Points on a hilly landscape, in no order, each with its height.
From any point a ball rolls to the lowest of the 2 points nearest to it. It stops when none of these is lower. Distance is the straight distance between rows; heights are no part of it.
Q206: [ 98 110 101 100  88  85 172 155 196  96 110 137 150  56 138 144 142 125
  87 186 133 107 129]  (h 390)
Q208: [128 146 143 134 134 103 125 133 197 140 125 131  91 117 129  79  93  47
  87 106  83 118 136]  (h 415)
Q646: [147 125 141 120 123 146 112  81 111 126 156 135 137  48 125  66 156 117
 136  74  98 110 121]  (h 494)
Q111: [ 86 154 134 116 154 145 100 179 167 153 117 141  34 146 129 104 126  83
  94 111 153 115 130]  (h 576)
Q352: [140 132  95  96 139 127 136 147 103 111 112 170 192  87 123 120 191 152
 138 144 144 151 106]  (h 441)
Q42: [146 125 100 120  94 134 120 101  92 130 150  96 174 142 124 152 115 180
 159 139 199 205 109]  (h 503)
Q804: [130 114  92 105  93 102 169 169 179 107 101 140 152 106 144 165 127 136
 117 183 146 151 139]  (h 486)
Q592: [131 118 119 117 108 146 140 120  72 108 149 125 152  26 146  59 177 124
 144  99 121  84 131]  (h 540)
Q280: [189 111 119 153  96 123 148  90 151 156  97 130 155  84  91 107 125 109
 144 110 148 179 150]  (h 389)
Q295: [138 128 145 152 133 128 144 141 184 106 122 133 106 160 133 144 108  88
 103 146 138 169 151]  (h 739)
Q6: [138 115 101 118  76 112 134 111 122 141 125 105 145 115 117 154 105 174
 134 155 159 157 143]  (h 542)
Q414: [ 83 121  98 100 133 105 158 210 161 118  97 152 143  87 139 149 191 119
 111 169 113 116 132]  (h 531)
Q222: [114 153 114 112 115 123 127 189 199 137 105 107  89  84 113  77 146  69
  83 139 146 143 143]  (h 476)
Q50: [178 121  92 172 109 114 132  40 143 150  94  81 153 107 100 128  89 130
 126 112 109 125 119]  (h 457)
Q706: [140 146 175 142 143 148 109 152 128  99 128 164 132 110 112  93 185  90
 115 116 103 100 134]  (h 249)
Q28: [113 136 120 128 131 127 148 174 174 146 105 133  85 157 170 145 149  92
 111 159 161 132 141]  (h 698)
Q930: [145 127 160 167 162 146 140 131 111  82 137 158 190 118 123  92 201 108
 133 112  96  96 119]  (h 121)
Q627: [ 87 153 171 123 143 144 106 134 128 140 128 165  87 151 118 112 124 101
 120 135 102  80 117]  (h 421)
Q299: [102 154 141 112 144 161 102 107  50 130 159 135  94 193 134 143  99 172
 158 124 129 141 101]  (h 509)
Q491: [135 137 149 158 135  98 141 141 196 151 113 130  74 173  85  91  64  72
  72 134 111 122 135]  (h 485)
Q517: [ 81 141 176 126 145 165 107 128 109 123 133 161 113 104 117  84 165  90
 138 112  81  77 118]  (h 345)
Q588: [ 66 119 120 120 145 143 124 197 143 150  87 143  70 159 180 139 142 119
 120 134 156  88 136]  (h 647)
Q234: [ 44 120 110  93 134 167 141 242 149 148  99 105  90 118 139 114 179 103
  95 134 133  74 138]  (h 601)
Q56: [107 139 175 101 156 136 138 135  56 158 168 193  89 191 102 152  48 147
 136 147  94 103 113]  (h 237)
Q947: [118 131  97 113  84 120 129 142 190 153  93 135 111  83 116 113 145 125
 109 146 147 145 137]  (h 352)
Q290: [143 123 145 124 139 103  93 112  64 148 167 105 109 184 100 167  52 124
 139 107  86 140 140]  (h 534)
Q49: [184 119 134 173 136 104 137  38 168 149 123 138 144 125  97 135  70 113
 128 106  89 131 103]  (h 425)
Q292: [153 140 160 132 163  96 123  91  60 121 180 140 141 176 127 126  95 126
 150 122  77 135 127]  (h 493)
Q370: [163 122  92 145  87 111 115  65 116 151 118  61 160 120 103 143  98 168
 154 124 134 145 126]  (h 495)
Q120: [120 110 134 134 115 125 140 116 141  99 124 128 181  81 157 114 172 149
 146 130 134  89 119]  (h 298)
Q580: [ 81 135 116 101 144 155 120 224 153 135 122 101 119  93 127 113 204  79
 108 125  94  64 143]  (h 527)
Q976: [104 119 178 145 153 134 110 128 103 121 138 136 132 186 162 149 126 165
 135 148  96  77 131]  (h 232)
Q59: [121 123 132 143 131 126 129 133 148 160 103 141  49 181 103 118  67 115
 100 137 143 123 140]  (h 536)
Q677: [124 111  95 111  70 106 184 127  80 123 113 134 160  45 136 104 131 166
 133 154 141 117 122]  (h 442)
Q729: [140 124 146 117 154 113 102 117 105 166 133 147  72 193  97 174  46 135
 135 120 114 150 149]  (h 572)
Q174: [161 126 134 140  97 139 123 107 127 137 109 143 139  62 106  80 142 112
 135 103 124 147 135]  (h 444)
Q634: [180 106 101 146  96 122 153  93 203 148  83 104 150  81  87 124 119 114
 107 129 139 168 118]  (h 322)
Q850: [128 183 118 116 150 144 102 108  42 102 179 107 117 186 142 121  94 166
 178 115 164 170 107]  (h 466)
Q766: [108 119 115 101 116 127 152 128  41 127 129 106 167 126 153 126 143 180
 169 132 143 139 127]  (h 281)
Q249: [ 76 147 179  99 144 174 100 112  97 163 133 183  70 147 133 125 107 144
 129 129  83  91 101]  (h 483)
Q703: [156 122 112 136 124 114 123  72  98 105 137 126 185 103 162 105 140 156
 145 130 142 131 125]  (h 383)
Q642: [161 143 147 146 122 122  94  56 182 119 132 136 122 112 124 127  88 108
 104 111  91 113 113]  (h 386)
Q863: [106 151 133 130 145 144 116 174 229 100 132 122 135  99 141 113 187  74
  91 118 104  96 120]  (h 304)
Q188: [158 123 130 142 174 142 145 118 113  92 152 142 212 134 145 131 193 142
 135 134 126 132 116]  (h 250)
Q170: [184  83 129 169 105 120 165  82 192 103 127 121 138 102 142 131 106 109
 113 113 126 115 134]  (h 589)
Q997: [169  79 133 173 103 109 159  71 119 107 138  95 139 128 143 138  97 125
 125 104 109 116 150]  (h 612)
Q98: [128 121  90 128 115 117 106 140 125 169 121  72  98 160 123 196  71 155
 139 120 161 190 153]  (h 717)
Q164: [ 90 131 143 144 157 145 127 147  78  97 135 129 173 188 151 161 166 163
 154 145 129 102 122]  (h 333)
Q536: [153 103 159 130 147 126 111  94 145 120 136 138 139 139 154 130 153 121
 111 126  69 109 139]  (h 406)
Q137: [ 78 117 105  97 123 136 162 241 170 127 103 129 110 114 136 112 169 120
  79 155 153 110 138]  (h 603)
Q826: [ 81 122 176 124 172 144 118 146  78 132 143 167  85 205 143 166  96 136
 133 154 114  88 119]  (h 75)
Q812: [152 113 153 162 134 109 121  97 153 132 136 130 136 168 123 158  82  77
 123 144  97 158 136]  (h 763)
Q810: [146 120  96 126  99 139 114 101 190 166  73 108  99 122  76 128 112 135
 111 132 158 169 138]  (h 199)
Q519: [141 162 100  97 132 129 126 113  82 106 130 156 172  99 145  69 179 174
 158 149 164 176  98]  (h 515)
Q663: [ 66 151 136 128 172 143  92 195 171 132 115 141 112 125 137 126 186  90
 100 124 114  89 121]  (h 434)
Q367: [152 138 130 138 132 102 123 113 108 130 137 112 139 164 132 175 111 115
 160 116 117 174 146]  (h 784)
Q315: [141 125 114 109  97 119 145  81  61 166 123  88 146 109 135  90 125 173
 170 110 132 136 123]  (h 150)
Q739: [127 115 162 136 137 134 101 123 163 114 128 137 128 184 156 145 128 150
  87 136  97 116 143]  (h 335)
Q293: [130 108 140 127 130 113 111 104  47 132 174  71 110 181 128 147  73 168
 158  93 120 144 137]  (h 567)
Q113: [116 149 131 135 106 130 105  99 194 123 116 120 124  73 131 103 123  91
  99 120 119  90 120]  (h 305)
Q84: [119 150 128 133 162 146 111 121  48  88 173 113 169 190 140 142 142 173
 167 145 147 158 126]  (h 410)
Q152: [146 131 135 143 130 107 107  88 127 169  98 140  80 180  78 133  60 115
 139 115  98 140 137]  (h 577)
Q978: [147 106 106 147 103 106 156 121 188  90 130 113 162 118 159 165 128 135
 104 150 131 142 139]  (h 550)
Q219: [114  95 123 115  86 119 172 157  71 124 106 132 163 100 138 115 128 158
 158 149 142 137 151]  (h 373)
Q193: [159 118 126 127 125 149  88 125  95 124 184  86 119 169  88 192  84 166
 159  92 169 181 129]  (h 656)
Q814: [141 135 115 127 116 125 159 141 232  79 140 128 149  62 143 130 173  84
  78 126 131 108  97]  (h 84)
Q765: [119 128 133 130 124 111 157 173 132 129 106 155 152 117 148 139 182 116
 140 142 140 132 156]  (h 447)
Q799: [159 126 115 125 121 105  73  79  99 151 177  65 144 162  85 167  75 152
 155  83 121 189 117]  (h 622)
Q674: [186 136 107 120 135 137 130  74  89 114 158 105 183 134 124 121 120 164
 145 120 155 197 125]  (h 446)
Q725: [117 126 106 125 152 152 134 178  83 126 101 162 115 160 130 180 162 161
 167 147 204 121 129]  (h 729)
Q842: [132 122 112 138 158 128 146 170  98 109 117 173 178 140 125 117 209 163
 153 148 141 150 137]  (h 358)
Q995: [157 142 127 132 131 118 114  63  50 131 179  66 154 168  90 129  51 153
 150  90 104 149  94]  (h 595)
Q972: [101 141 136 138 110 133 118 134 162 105 133 137 152  52 144 125 175  97
 126 136 107  67 121]  (h 161)
Q734: [130 138 107 122 129 138  98 114  81 159 144  71  80 166 108 191  71 170
 177 102 170 175 127]  (h 686)
Q616: [146 135 116 138 139 140 122 158  96 125 129 143 128 160 144 167 132 140
 160 132 175 165 143]  (h 760)
Q999: [151 102  98 127  93 112 178 130 210 108 124 128 140  27 149 123 135 110
  86 138 125 122 122]  (h 267)
Q140: [165 115 183 139 157 108 132  79  99 114 151 170 154 162 132 116 120 119
 134 115  58 101 124]  (h 458)
Q511: [ 70 129 108 125 170 159 130 182 131 132  94 163  91 164 131 163 154 142
 126 136 196  92 125]  (h 691)
Q869: [114 143 160 110 141 160 102  78  71 159 136 147 103 153 135 106 106 163
 157 112 100 123 113]  (h 532)
Q923: [116 112 109 105  86 118 176 139  93 101 135 140 171  15 123  95 165 132
 136 129 130  83 125]  (h 498)
Q31: [116 146 148 116 134 117 122 169 203 137 118 113  58 134 144  85 128  70
  71 115 140 141 139]  (h 504)
Q597: [ 86 159 114 113 157 144 123 208 183 136 112 135  32 146 135 105 157 104
  92 135 205  93 113]  (h 636)

For each start below, name the point where the ball stops.
Q734 -> Q290
Q869 -> Q930
Q6 -> Q972
Q170 -> Q814
Q997 -> Q972
Q597 -> Q810
Q592 -> Q810

Call two points neighbours if one is among the 2 nearest of the other. Go from one point of each pair to the other, from neighbour to neighbour, staying as low as possible. Name the highest point that can't be avoided.
Q826 / Q814 -> Q137
Q208 / Q810 -> Q31
Q208 / Q315 -> Q592
Q972 / Q930 -> Q519
